A landscape with many valleys, sampled at points; each row gives a point and its height.
A ball rolls from a point to whichever of its 2 nearest points has the largest drop for the distance, and stops where none of them is lower. Distance is the straight distance between rows; heights are no part of it.
Z_247 h=59.5: [ -3 -18  -7  15  29 -20 -25  -4 -21 -35  14  20 -18 -26  -9  -6 -25  -4
  -9 -19 -35   7   9 -34  38 -32  -2 -11  12 -24  14  -9  -6 -26 -33  19
 -31 -18   7  69  39 -19  23  -4 -39  31 -11  -8  34  19   0  12 -18   7
   4]
Z_303 h=39.5: [ -6 -17 -13  -5  16   9 -18 -15  17  30  -2  -5  22  27   0  14 -36 -17
  22 -40 -10  -7   6   1 -17   1  19  30  -9 -19   7  19 -14  18  50 -22
  -6   4  24 -22 -18 -38  27  -2  -6 -21 -13 -10 -20  12  38  26  -1 -27
  -8]
Z_154 h=38.0: [ 18 -14 -10  -7  31 -17 -39  -1 -14 -11  -4  -5 -29   0   6   2  -2 -35
   0   7 -30 -32 -17  10  17  11 -27  20   9   8   1 -22 -24  -3  10 -10
  -5   8   7  14  26 -11  18 -16 -37 -22   1  27  37  34  13   8 -20 -40
  17]
Z_569 h=43.9: [-27  32  -5  -8 -17   7  27   7  38  29  15   6  21  10  -7 -17  11  27
  -5   0  41   6  13  -2 -12  -2   0   6  -9   1  -3  -9  16   1  -1 -15
  22   8 -23   8   5  -5   0 -10  43   4  28 -12 -14 -37  -1 -11  13 -13
 -19]
Z_546 h=29.8: [-38  -8 -11  -2  -4  -1 -14  19 -17 -33  -2  12 -12   4  -9 -22 -10 -31
  33 -35 -15   8  13   0  11 -35 -11 -38 -13 -29   3 -20   2  -1  -7  -4
  -3  27  -5  19 -33 -50   1   4 -18  53   7 -32   4 -26 -11  27   8  42
  -7]
Z_170 h=53.3: [  6  -7   4 -17  -6  21 -15   4  26  26   0 -28   5  23  11  12  21 -19
  16  22  12 -32  -5  48 -25  18  11  13 -21   3   0   3 -21  25  62  -4
  27  25  -2 -19 -10  12 -15  -3  13 -30   1  32 -12 -33  -1   4   6  15
 -12]
Z_137 h=44.2: [ -6  14 -14   1   7   5  10 -14  -7  11  19  -1 -14   6   1   8 -18  31
   1  12   5  14  18  -5   8  26 -35  39 -30   6 -29 -14 -15  10  -4 -12
 -14  16 -20 -12   7  36   5 -16  -8 -30  27  -2 -20 -17  -4  10  24 -21
   7]
Z_127 h=26.5: [ -3  -1  -2 -18 -42  -8  21 -18  -8   5 -10 -42  13  11   2  10  -4   8
 -13  39  31   4 -22  17 -32  21  -4   9   0  11   8   1  -4  38  -6  15
  29  23 -40 -15  -5  59  -7   2  16 -43  29   5 -26  -8  -5 -24  19 -18
  -1]
Z_421 h=36.2: [ -3 -14  12  11  -1  13 -20  30 -15 -44  -7   3   3 -11 -23 -22   6 -27
  16 -19 -33   6  12  -2   3 -40  -6 -32 -12 -19 -19   3  20 -29 -24  -7
  14   5   0   0 -49 -34  11  -5 -23  48  -6 -24  19 -12  15  14   0  45
  10]
Z_812 h=53.0: [ 21   9   6 -18 -29   2  27 -22 -11 -12 -10   3 -13  28  -4  23   2  29
  -3  22  24   7  13 -27  -7  -8 -31  17 -38 -15  -7  -4 -17  17 -27 -35
   6  33   8 -32 -40  25   3  -6  -3 -40   0  -3 -22   4   5 -38  -5 -33
  25]
Z_537 h=64.1: [-15 -20  -5  -2 -19   9  -1   8  24  45   0  -5  15   5  14 -20 -37  19
 -43  -4  40  40  15   7 -40  -1   9  19   6 -14  -1   6  -6  21   4  -9
  -3  15 -24  -9   7   7 -11  12 -27  17   4 -23 -31   9   8   7  30  -9
 -29]
Z_799 h=43.4: [  0  -9 -10   5   6  19 -15  -8  19  16  -3   7  12  37  -3   7 -16 -44
  38 -54  -5 -11  16  -1  -7 -21  34  14 -14 -12  13  12 -11  16  60 -13
   2  13  42 -26 -27 -59  12  -2  -5   6 -29 -16 -18 -14  31  27  -8  -5
 -21]
Z_463 h=25.9: [  7 -11  17  -9 -18 -13  26  -5  13  19  -8 -35  30  17  -9   8   3 -10
  -8  15  31   1   9  39 -42  -5   8  -2  -5  27  -4  -7   9  48  18  12
   7  -6   6 -12 -16  33 -46  -2  26  -8   0 -17 -36 -33 -24  15  23  37
 -14]
Z_997 h=32.6: [-20  24  14  -7  -6  25  14  16  44  38  12  20  -6   7   7  -8  17  -3
   2  -8   1  -7 -12  27 -27  13  39 -12  18  11  20   2   8 -14  37   3
   5  -3  21  15  -2 -13 -38  11  40  25   7  41 -25 -38 -23 -20   6  26
 -10]
Z_222 h=57.1: [  5 -31 -10  12  29 -23 -19  -1 -30 -17   9   6 -16 -39  11  -5 -45   7
 -33  -6 -33  16   7 -19  26 -12  -2  -3   7 -16  -2  -7 -15  -3 -29  12
 -34 -38  -3  30  29  -6   9   1 -65  25  -5 -14  25  40   0  24  -8   7
   4]
Z_397 h=56.0: [ -2  -1  -3  21  31  14  -7  16 -14 -19  21  21   5 -29   5 -11 -21  23
 -13  -3 -34  19  38 -24  23 -24 -15  -1 -12  -9 -29   4  27 -22 -19   3
 -25 -33 -12   8  19 -10  19 -30  -4  24 -13 -28  16  -9   1  22  17  20
  10]
Z_630 h=27.8: [  1   3 -12  -3  15 -16  -9  -9 -15 -17  12   7 -22 -22   6  -1 -14  23
 -21  11   4  -2   4 -20  33 -11 -38  12  -4  -2  -9 -14  -6 -17 -33 -13
  -7  -1 -23  19  28  17  29 -12 -32 -15  11   1  35  21  -3 -14  -9 -41
   1]
Z_667 h=31.8: [-20   2 -30  21  11 -32  -9 -30 -18 -12  22  -8 -24 -38  11   1 -22   7
  13 -23 -14   9 -14 -22  29  17  -2   1  16 -26  32   5 -16 -21 -20  35
 -23 -19 -25  37  39   5  29  26 -19  15  25  -1  19  11 -20   9  -3  -8
 -10]
Z_449 h=49.9: [  3   1  21   7  -4   5  38  11  -7   1   9  16  19   1   4   4 -15  45
 -40  10   9  18  16 -21 -17 -16 -15   7 -15   9 -41   0  15  22 -14   2
 -22 -18   4 -32   0  17 -19 -16  14  -4 -10 -39 -26   5   7  -5  22  25
  13]
Z_735 h=43.7: [ -9  24  11  14   7  24  -6  18  19   8   3  10  18 -15 -19 -26  36   5
  21 -10  -2  -5  11 -20   0 -14   6  -7   9   1 -14  21  31 -58   0  -9
  37   4 -13  18  -9 -10  28  17  37   8  12  20  40 -27  34 -22  14 -31
 -36]
Z_795 h=31.7: [-22 -19 -23  10  42  -3  -9  -3   2   7  -8 -14  33   0 -13  -7 -45 -25
  18 -36 -33  -2  16  -2   2  -1  18  28  -2   3 -10   3   7   2  32  23
  -3 -25 -19 -16   9 -32  27 -21  23  10  -1 -37  -7 -23  17  65  20 -13
 -14]
Z_369 h=34.6: [ 14 -19   7 -11  -2  -5  13  -5 -11 -11  -3  26 -18   8  12  34 -21   5
 -12 -14 -12   7 -12 -19  -4  14  20  10  14   1  16  22  -9  20   7   4
 -18 -11  50 -26 -13  16 -14  11 -21 -13 -27  28 -24  46   7  -7  -8 -17
  43]
Z_391 h=54.9: [  7   3  -3  24  23 -16  -2  -2  -4  -8   2   8  23 -30   7 -12  -4  33
 -22  -7  -6   7  13 -49  21 -25  -2  -8  15 -11  -5  21  30 -35 -32  12
   3 -23 -13  32  21   0  24  17   8  12 -11  -6  29  13  19 -16  -9 -37
 -32]
Z_772 h=49.2: [  5  15   1  -9 -14   4  19 -17  -7  -6   2 -15   0  25 -10   6   1  29
 -13  28  26   1  16 -22   0   6 -33  30 -35   7 -22 -12 -12  20 -24 -29
  10  20 -22 -31 -13  33  13 -13  14 -45  26 -20 -19  -9   8 -16   6 -38
  12]
Z_293 h=25.7: [-30   1 -14  23  33 -13   8   5  11   1   1  -6  36 -13 -10 -23 -31  -7
  -2 -25 -13  20  24 -18   7  -9  23  21   4  -3   0   1  26 -14   1  24
  -2 -27 -19   6  19 -32  20  -6  41  26  -1 -40  -5 -23  10  31  17 -15
 -15]
Z_866 h=33.7: [  8  -9 -22  -2  28 -14 -26  -9 -22  -5  11  -4 -22 -19   2  -3 -22  -7
 -10   9 -17  -3  -4  -3  27  13 -45  23  -8  -5 -11 -25 -12  -1  -5 -11
 -11  -1 -26   9  34  -2  36 -16 -44 -20  15   8  29  19   6  20  -6 -37
  11]
Z_33 h=59.7: [ 24   1   5  29  56   3 -14   5 -10 -36  18  29  13 -29  18 -11 -21  22
 -29  -1 -36  13  28 -45  30 -35   5  -5   3  12 -18  -2  31 -33 -28  22
 -35 -42   6  46  51 -15  21 -38   5   6 -41 -22  16   2  12  18  -2  10
  12]
Z_9 h=48.2: [  0   0  30  -5 -27  25  -9  35   8   8 -13  -1  -9  -5  -3 -11  39   3
 -23  16   4  -1  -9  16 -13   3  -4 -18  11  -3 -16   3   3 -33  -9 -25
  19  20  -2 -15 -16   8  -1   6 -13  -2   3  29  29  18   7 -45   0  -1
 -13]
Z_2 h=21.3: [  4   1  17 -15  11  16 -23   8  14  10  -2  13  -9  24  -5  -1  13 -38
  18  -5   1 -16  13  23  19 -17  -7 -12 -16  -1  -8 -21 -13  19  37 -23
   5  25  28 -16 -30 -35  -7  -7 -11  18 -11 -12  10 -39  -6  19 -11  36
   4]
Z_515 h=63.3: [ 32  -8  16   9  16  -6 -21   0 -43 -63   1  11 -17 -10 -13   0  14 -14
   0   6 -44 -14 -11 -15  29 -22   5 -15  29  10  -4  -2  -2 -29 -35   5
 -15 -32  33  39  -1 -17   6  -9 -20   0 -28  -4  31  45  24   0 -38  11
  36]
Z_103 h=58.6: [  7  -2  18  -9  17  22 -12  13  36  40   2  19  -6  23   5   3   3 -32
  11 -27  -6  -8 -14  14 -17  10  43   2  24   7  17  21  -3   0  58   2
 -10 -12  48 -17 -14 -33 -17   3   8  21 -32  28  -8  10  17  -8  -1   0
  -3]
Z_239 h=62.5: [  6 -36   5 -24 -31 -13   3  15  18  40 -19   3   2  18  21   7 -32   1
 -61  13  38  28  -3  10 -26  -3   7  -2   4  -2  21   0 -11  59  10  -2
   2  21   7 -18  -1  25 -32  -3 -39  10 -12 -18 -27  11  -3  -2  16  -5
  -3]
Z_59 h=37.0: [ 12  22   4   4  -8  12  25  -7  13 -10   4  46 -18  18  -3  29   4  18
   7 -16   1  -3  -6 -34   2   3  15  16   5  -4  30  31   3  -7   1  -1
  -9  -6  43   0  -1   9 -15   6  17  -1 -15  31 -18  26   9 -27  -5 -23
  28]
Z_358 h=41.5: [  3  -7  21  14 -20  24 -17  20 -23 -41 -16  -7  15  -5 -33  -6  35 -18
  40  -9 -22   1   8   3   0 -30   5 -39 -11 -22 -30  15  12 -35  -6 -22
  24  22  -1 -28 -58 -20  12   5 -18  15  -3  -8  10   3  19  -1 -15  38
   5]
Z_680 h=49.8: [ -3   5  18  13   9   3 -11  19  -2  -7  -9   5  18 -18 -10 -14  14  14
  -8 -12  -5  -1  15 -27   2 -21   7  -1   5   2 -19  18  29 -46 -18  -8
  19 -12  -8  -2  -6 -14  30  11   8  11  -3  -3  37  15  34 -16   1 -28
 -34]
Z_459 h=59.6: [  2 -13   5 -16   9  -7  -7  10  32  29 -15  13   1  18   8   1 -14 -32
 -12 -24   7   4 -13   0 -17  -7  32  -1  27   0  43  12  -5  24  29   7
  -7 -11  48  -1   1 -34 -19  10  -8  24 -33   7  -5  25   6  -9 -11 -11
 -17]
Z_130 h=47.8: [  5  -8 -20  -5 -30   2  -9 -19 -14  -8 -15 -60  21  15 -26   8  14 -34
  44  18   4 -30 -14  35 -15  16  -5   5 -33  -1   4  -2 -16  19  25 -10
  46  37 -33 -17 -27  -6  11   7  15 -43  24   7  -8 -16  -1  20 -12   6
 -15]
Z_847 h=68.8: [ -5  11 -31  -6   2 -34  -8 -38 -24 -47   2   0 -20   6 -18   4  -2 -10
  38  -8  -9 -13 -13 -18  42 -11 -21   4  -7 -15  27 -24 -10   1 -38 -15
  -4  11 -12  29  -2 -21  34   5 -15  -6   8 -13  26  17 -13  11 -41 -14
  27]
Z_534 h=28.4: [ 18 -17  28  -5 -29  11  10  11  15  22   1 -13  21  14  -5  26  26 -11
   5  19  30   2   6  52 -35  -6  18 -26 -15  16   1   6  -2  27  26   2
   8   7  13 -10 -37  19 -54  18   7  -4  -8  16 -29 -37 -27  -5  12  57
 -11]
Z_519 h=24.4: [-12  -5  -8  -3 -27   2 -16   7 -15 -11  -8 -10 -10  -4  -9 -20   4 -36
  23 -14  -2  -1 -15  22   1  -9  -3 -50  -4 -12   6 -29  -7   6  -1   2
   4  25  -3  13 -30 -27 -18  28 -28  31  11  -4   5 -18 -23  14 -12  64
  -5]
Z_350 h=17.0: [-14   0  -4  -3 -36  -7  21  -6 -17 -19 -17  -6   1  -8 -11   3  12   0
  21 -13  15  17 -31  -1  -7  -8  13 -38  12 -12  19  14  -7  -3 -32  -2
   4   7  -1   7 -34   7 -16  36  -8  25  -7   6   0  30  -6 -16 -20  35
   4]
Z_610 h=19.9: [-14   2 -17 -15   7  22 -19   4  21  18  12  21 -32  23   7  -3  -6 -27
  12  -9   2  -6  15  24  15  -6 -20  -4 -21 -25  -2 -32 -18  12  34 -28
   4  38  14   9  -5 -34   7 -13 -39  11   6   4   8 -36  -4  19   3  21
  -6]
Z_521 h=30.7: [ -5   9  27 -12 -33  26  27  12  28  28   7   8   7  20   6   6  25   0
  -4   9  22   3  -6  21 -42   7  29 -28  11   9  12  13  10  -1  13  11
   6   0  17   0 -24  17 -49  11  33  14   4  20 -37 -24 -20 -33   9  38
  -3]
Z_996 h=27.5: [ 39 -14  32  -6   0  10 -40  15   4  -3 -19  -1  -3  31  -2  15  26 -45
  21   4 -25 -29  -6  27  14 -13   9 -18  -9   4  -6  -5 -28   7  32 -18
  -3  16  43 -37 -28 -25 -10   2 -27   6 -42   3   9   7  11   2 -27  25
   3]
Z_698 h=50.8: [ 12 -16   0 -24 -31   6  -6 -13   3  13 -19 -42  16  28   0   9  18 -14
  18  28  29 -15   5  27 -27   9  -2   5 -23  -7   6   2 -21  34  24 -16
  31  33 -10 -21 -36   7 -11   0  12 -40   1  -3 -22  -5  -1 -10 -10  -6
 -13]
Z_531 h=47.1: [  6   2  21  29 -17  -7  50  -1 -25 -11  12   2  20 -25   6  11 -22  73
 -30   6  12  29   7 -30  -7  -7   1  -1 -12   0 -27  18  13  28 -43  25
 -17 -24 -10 -19   5  23  -2   7  18  -2   4 -35 -34   7  -3 -11  17  26
  -3]
Z_845 h=35.5: [ -3  36   0   5   1   8  10  -6  -4  12   2 -17  -2 -20  11  -3  25  20
 -15  35  -6 -11 -10  13 -12  36 -18   8  16  29 -11  -5  15 -18  -5  19
  12  -5 -28 -11  33  45  -4 -10  42 -17  23  15   3 -18 -14 -17   8 -13
   0]
Z_400 h=42.3: [  0  33  10  -8  -1  18  22  15  39  28   8  31 -17   6  11  -2  21  21
 -25  12  27   9  14 -14  -8  -6 -11   3   9   5  -1   1  13 -18  -2 -25
   0   6   9   6  11  15 -10  -3  17  -3  -6  29   8   0   2 -55  12 -28
  -2]
Z_895 h=31.0: [  0  24  -5   6 -28   0  30  -7 -17   3  -1 -23   7 -19   7  10  12  31
  -1  28  17   9 -12  -2 -27  31  -6  12  -3  12  -3  13  -2   1 -20  24
  10   2 -38 -17   8  63  -4   7  36 -27  32  10 -34 -13  -4 -20  25 -12
  -7]
Z_676 h=40.4: [ 20 -12  -2 -11  43 -18 -32   2 -12 -14  -3  -2 -18   2  -4 -16 -13 -34
  -8   8 -30 -26   2  12  22  -6 -21  13   8  27  -3 -29  -6   6   7   5
  -7 -26  24  23  23 -22   1 -26 -18  -2 -12  -3  40   7   0  23 -23  -2
  17]
Z_971 h=32.4: [ -9  -7 -23   3   8  30 -18 -15  21  36  -2 -16  10  26  -1   2 -11 -10
  42 -27   1  -4  18   6 -13   7   8  29 -20 -29  -6   1 -15 -13  53 -21
  14  20 -16 -23  -6 -26  49 -13   4 -19  15  10 -13 -16  32  17  13 -32
 -23]
Z_675 h=64.8: [ 29  -3  17   1  21  -1 -13 -14 -32 -47   8  18 -16  16 -16  15   9 -24
  23 -11 -41 -31  -9  -8  29  -8  -2   6   8  15   1  -3  -8  -6  -2   1
 -19 -32  57   4 -11 -33 -13  -4   1  -1 -33 -12   7  23  13  20 -34  17
  51]
Z_30 h=61.4: [ 22 -44  16 -37 -11 -21  -6  25  16  29 -40 -15  13  16  18   5  -5 -23
 -44   9  32   4   3  25 -17 -10  10 -15  11  18  21   0  -7  58  10  -8
   6  14  40 -29  -2   9 -37   4 -32  11 -47 -22   0  19  -3  -2 -11  -2
 -12]
Z_67 h=60.4: [ 12 -24   4 -23  -8  -6  -6  10  11  24 -25   3  -6  12  12   6 -11 -26
 -18 -17   5  11 -11  11 -10   3  22 -26  16  -3  36  12 -12  38  16  -4
  -7   4  46 -10 -12  -8 -45  25 -42  35 -35   3 -16  21  -9  -2 -11  25
   4]
Z_38 h=38.7: [-30  34 -11  -3 -42  -7  44 -22  19   4   9   0  16   0 -23  -5  17  41
  12   0  36  16  14 -19  -5  -1   5   1  -8 -12   4   3   8   6 -34 -10
   5   5 -30  16  -6  15  -2   1  44  -4  27 -17 -32 -30 -24 -12   8   0
  -2]
Z_976 h=41.3: [ -1   1   4  26   8 -12  12  12 -12   8  11 -15  13 -38  26 -13  -4  17
 -21  21  -7  17 -10   9 -15  29   8  -2  16  23 -28   7  19  -3 -12  50
 -12 -35 -10  -7  32  34 -17   0  22   9   7 -12 -17  -2 -19  14  26  26
   3]
Z_832 h=52.4: [  4 -10   7   8  18   7   4  18  -9   7  13  23  10 -13  15  -5 -31  27
 -33   7  -3  30  29 -17   3  -6 -14  15  -6   4 -46  -4  13   6  -8   3
 -27 -19 -12 -29  21   8  -5 -15 -20   2  -1 -31  -4  11   3  20  25   6
   3]
Z_128 h=29.0: [ -7   1   8  -8 -17 -13  30  -8  -6 -10  -8 -14  22  12 -23  -1   7  -1
  10  15  19  -7   3  22 -17  -9  -7  -4 -14  21 -10 -15  14  29  -3   2
  10   2  -2  -8 -19  12 -23  -3  30  -5   6 -21 -24 -23 -19  14  -4  33
   5]
Z_825 h=26.0: [-30  -1 -26  25   1 -20   1 -13  -5  13   5 -10   6 -35  -5 -10 -19  17
  -4 -26   8  25  -7 -22  15   3  11  -2  11 -23  14  19  -4  -8 -19  19
  -9 -11 -27  20  26  -1  15  23 -16  20  24 -15   0   1  -9  14  11 -12
 -31]
Z_663 h=30.5: [ 41 -21  31 -14  -9   0  -3   1 -17 -24 -33  -2   3  21  -5  23  30 -36
  14  11  -8 -20 -12  23  10 -10   3 -23   7   7  -5   3 -16  15   2  -2
  -2  11  46 -47 -33  -8 -28  12 -14  -7 -41  -9   0  23  -5 -15 -30  17
  22]
Z_55 h=35.4: [ -6   9   6  23  22  31 -40  20  -1  -2   3  -4  -5 -27 -11 -29  27 -18
  27  -2 -32  -8  -1   0   9  -5  -1 -12   7 -12  -8   7  18 -67  14  -6
  23  10 -25  18  -4 -13  35   7  -4  18  24  36  47 -22  20  -3  12 -13
 -29]
Z_801 h=66.4: [ 15  -7 -15  -7  22 -35  -4 -32 -34 -51  -5   5 -10  14 -22   2 -18 -20
  23 -15 -17 -21   1 -13  32 -16 -13  15 -12   2  23 -16 -15  26 -15 -10
  -8 -18  29  19  -8 -35  10  -5 -14   7 -19 -31  13  17  -1  33 -41   5
  39]
Z_44 h=67.8: [ -8  -8 -25   8   9 -15  14 -19  20  34  -3  -4  18   2  18  12 -49  21
  -8 -19  15  25  13 -20  -5  34  21  41  -4 -10  10  23 -12   0   6  13
 -16 -10 -22 -11  16  14  18   9   9 -16  15  -7 -34  13   8  30  16 -59
 -22]
Z_509 h=33.3: [-22  37  -3 -12 -36 -26  46 -19   4 -15 -10 -22  25   5 -16   5  44  24
   7  20  27 -17 -12  12 -16   4   7 -15  -7  18   6 -18  22  15 -32   7
  21   0 -19  12 -11  22 -16  -4  64 -16  24  -9 -11 -29 -28 -12 -13  20
   5]
Z_788 h=23.0: [  5  -8   8 -27 -23  -8  21  -4   4   4 -18 -30  11  14   9  16   2  -4
 -29  46  32  -3  -6  37 -33  10  -9  -2   3  34  12 -11   9  55  15  24
  19  11  -6 -17   7  60 -38   1  28 -26  15   2 -38 -22 -19 -11  26   0
   0]
Z_405 h=40.9: [-21  23 -16 -28 -25 -12   5   0  10  -3  -5   6 -31  -7   9   9  26   2
   5  24   8 -17 -44  23  10  27  -2 -22  20   2  40 -10  -8 -11 -16   2
  14  25 -19  27  11  15  -9   9   9 -18  21  39  31  -5 -33 -26 -17  -2
  13]
Z_345 h=71.0: [  0  28 -20   8   1 -21  14 -35 -18 -51  10  17 -13   6 -22  12  25   7
  42 -10  -7 -20 -13 -28  35  -2  -5  10   1   2  30  -1  -4 -17 -32  -3
  -6 -13   4  34   3  -8  16   5  24 -13  -2   6  14  14   5  -6 -29 -28
  32]
Z_371 h=32.9: [ 37 -20  31 -14   6 -12  16   9 -29 -26 -15  13 -22  13   7  26  -1 -11
 -20  14 -15 -10 -11  -6   1   2  -7  -6  13   9   0   4  -5  20  -6   5
 -28 -16  51 -29 -15   8 -24  -1 -20  -4 -34   5  -2  40   1 -20 -14   8
  43]
Z_419 h=40.5: [  1   7 -15  -2   8  13   0  -4  -8  11  19   7 -25  -7   4   7   4  12
  10  12  -9   0   1  15  -1  28 -25   6 -10  -2 -15  -9 -15  -5   9  -7
  -8   8  -9  -1   3  25 -17  -8 -11 -17  22  25 -11  -5 -15   5  16  12
  24]
Z_259 h=42.8: [-15   3 -27 -28 -24 -25  13 -25  13   1 -20  -5 -14  12   8  11   5 -20
  17   1  22 -12 -44  31   1  29  15 -21  18   7  60 -11 -17  37   6  15
  14  22  -9  29   7  10 -20  15  13 -16   9  21   3  -5 -33  -7 -16   1
   6]
Z_323 h=44.7: [-23   0 -34  -8 -11 -12   5 -18   2   7 -13 -27   9   8 -12   0  11 -25
  36  -4   2 -22 -25  26 -13  30   6   3   1   6  25 -10 -16  21  11   5
  21  14 -19   6  -4  -3   1  14  25 -16  16  13  -9  -8 -11  11  -9  -1
   0]
Z_3 h=54.7: [  2 -20   6  10  23  -4  -6  19  -6   3  17  18  -5 -35  34  -3 -40  28
 -59   9   2  32   9 -18  17  -5 -12   5   2   0 -29  -7   4  -5 -23  14
 -35 -38 -12  -1  40  13   1  -1 -51  22  -9 -17  10  24  -3   9  17  13
  -9]
Z_961 h=36.5: [  0 -30 -16   2  35 -18 -15  -5  -6   5  -8  -6   9  -3  -3 -13 -39 -22
  -9 -18 -27  -3  10   1   8  -6  -5  24   2   9   5 -13  -5  22  19   2
  -9 -27  10   2  17 -40  14 -17 -13   2 -12 -28  15   7  15  45  -5  -7
  -5]
Z_612 h=43.8: [  2   1   8  42   8 -14  36  -6 -23 -12   8  -9  28 -33  21 -11 -15  50
 -25  12   1  28   3 -15 -12   6  11   8   4  16 -33  10  32  14 -29  47
 -21 -43  -7 -16  39  18   3  -3  44  10  -7 -37 -28   5 -10  21  22  27
  -4]
Z_602 h=61.7: [ 19  -4   5  14  26 -13  -9 -16 -20 -53  20  30 -11  -9  -5   2  -5  12
  -2 -13 -35   1  -9 -40  37 -28   9  -6  27  -5  22   6  -1 -24 -36  15
 -28 -32  33  62  26 -20  10   2  -8  19 -37  -3  20  43   8  -2 -35   4
  18]
Z_45 h=18.2: [-24 -14  -7  30  12 -27   3  -2   8   6   4 -18  34 -34   1 -25 -34  13
 -20 -14   8  31  13 -22  18  -4  18   4   6  -8   1   5  28 -18 -15  20
  -1 -21 -39   5  32 -12  26  14   7  25  13 -39  -3 -16   0  30  13 -21
 -33]
Z_980 h=21.4: [-21   3 -17  15  14  33 -22   8   8  20   9   0   2   2 -10 -12  -8  -5
  31 -24  -5  10  18  -8  -4  -6  -7  21 -16 -28 -18   4   6 -31  28 -27
  10  27 -36  -7  -1 -17  39  -9  -8   1  34  17   4 -25  21  21  27 -21
 -22]
Z_208 h=13.2: [ -2   6 -14   6 -29 -11   4  -4 -29 -25  -8   2 -26 -13  -5   6  10  16
  20  -7   9  12 -26 -18   9   1  -8 -21  12 -24  15   9  -4 -15 -38 -12
  -1  10  -9   7 -27  15  13  30 -28  -8  10  11  14  39   0 -32 -13  -1
   5]
Z_754 h=65.7: [-12 -11 -12  12  -3  16  -1   2  29  50   9  -4  16  10  18  -5 -34  20
 -12 -11  31  35  13  -2 -31  24  15  23   0 -15  -7  15 -12  -8  28  -8
   1  10 -23 -12   5  10   7   7  -8  -8  17   4 -31   7  21  16  31 -34
 -30]
Z_56 h=20.6: [  1   8   3  -9 -20   7  -5   9   5   0  -1  18 -12   9  -7  -7  22 -22
  16  -9  -4   2 -15  16   5   4  13 -32  12  -9  20  -7  -2 -14  -1  -8
  -9  15  22   9 -29 -18 -23  20 -12  24  -1  21   2   2 -15 -21 -19  42
   8]
Z_57 h=5.9: [-23  13 -12  -2   7  35 -15  13  16  15  13   0 -13   6  -9  -8   4 -15
  33   1  -3  -9  16  26  10  -4 -22   3 -25 -24 -23 -16  -4  -9  33 -26
  21  40 -34  -6  -8 -26  25 -21 -19   2  35  20   4 -53   0  28  26  13
  -9]
Z_447 h=45.7: [  4 -11  16  -2 -35  20 -16  33 -16 -15 -11 -25  10  -2 -31 -18  31  -7
   2   5  -4  -5  -5  17 -16 -15 -11 -32 -13 -11 -39   3   8 -21 -17 -18
  32  25 -22 -23 -40  -2   2   9 -10   2   4   2  16   5   9 -18   0  18
 -15]
Z_882 h=36.7: [-18  16 -20   8  15 -10 -14 -14 -22  -4  23   2 -36 -28  12  -2   2   1
  16   3 -22  -3 -13   4  26  38 -13  -4   4  -4   5 -13 -10 -21 -11  19
 -26 -13 -17  26  35  17   1   0 -25  11  25  15  11  -7 -31  12   6   9
  18]
Z_805 h=44.0: [ 16   5   7 -23  39 -22 -14   2  -3 -24   7   4 -16  17  -7  -9  11 -24
 -25  26  -7 -32   8   3  35 -29 -35  10  -8  39  -7 -40  10  16  -9 -12
  -2  -7  26  31  25 -17  -2 -44  -4   5 -23 -26  50  -8  -7   1 -31  -4
  23]
Z_894 h=55.2: [  9   5  16   0  -8  38 -27   9  29  37   5 -12  -6  21  11  11  43 -20
  34   2  -5 -31 -15  36 -15  19  23   0  -9  -1  -9   9 -31 -14  68  -7
  19  27   9 -23 -20 -14   3  -6  10 -18   0  47  -7 -20  12  -7   5  16
  -9]
Z_11 h=59.0: [ 35   3   3  36  42 -13  -1  -4   2 -16  12  31   7 -30  27   3 -16  44
 -40  -7 -19   0  20 -58  26 -22   1  -4  24   0  11  19  13 -32 -39  19
 -27 -42   7  52  53   9  14  -8  11   0 -38  -2  19  27   1  -9 -16 -25
 -16]
Z_434 h=57.2: [  4  10  24  -1   2  31 -14   5  30  34   7   9   4  27   2  10  25 -11
  25 -12  -4 -18  -3  17 -15   1  32   9   2   9 -10  20  -2 -14  56 -10
   3  -8  24 -26 -20 -18   0 -12  23  -6 -11  27 -10  -6  23 -16   3   3
  -2]
Z_912 h=39.6: [ -2  26  -1  -6  -3  28  33   1  42  34  12  45 -18  18  10  18   0  30
   0 -13  27   6   8 -23 -19   6  10  16   7   1  18  29   7 -14  12 -12
  -3  -5  32   3   9   3 -16  -6  32  -3   2  34 -19   4  -1 -45  11 -34
   2]
Z_853 h=45.6: [  0  23  39  -5 -17  30  10  27  31  18  -1  14   2   9  -4  -6  48  13
 -14  13  22  -3   5   2 -12  -4  11  -8   7   4 -18  13  19 -33   6 -18
  18  13   6 -16 -22   0  -5  10  29  -6  -6  36  14   4  14 -55   5 -10
 -18]
Z_383 h=38.6: [ -9  25  -3 -23 -12 -11   5  -4   1   1  -5 -12 -12 -11  14   1  26   3
 -12  36   4 -20 -32  24  -8  42 -15   3  16  25  19 -11   2   2  -5  14
  18   7 -29   8  23  41  -4  -5  24 -36  25  36  18  -8 -20 -31   3 -34
  15]
Z_835 h=19.5: [ -6   0 -16   1 -17 -18  11 -19 -28 -22  -4  -7 -15 -17  -4   3   0  23
   7   0   9   1  -7 -16  12   9 -20   4  -7  -2  -1   9 -14   0 -41  -4
   1  -3 -21  -7  -2  32  14   4 -10 -19  18   0   9  27  -6 -20  -3 -22
  13]
Z_547 h=38.9: [  5  16   7  18   6  -8   0  15 -16   9   9 -26   0 -23  23 -13   6   6
 -35  42  -2   0 -10  18 -12  44 -18   5  12  39 -33 -10  22 -11  -8  35
  -6  -7 -36 -15  38  50  -8  -7  14  -3  18   2  -2 -13 -28  13  27   5
   5]

Call two points neighbours if one is among the 2 nearest of the other. Go from one point of each pair to the other, from neighbour to neighbour, staying as low as possible. Name the highest point that can't be avoided.
Z_45, Z_463: Z_9
Z_845, Z_57: Z_569
Z_208, Z_45: Z_676

For each start below, name the point where the ball stops.
Z_447: Z_208
Z_772: Z_45
Z_805: Z_208
Z_675: Z_845
Z_239: Z_845
Z_400: Z_57
Z_894: Z_845
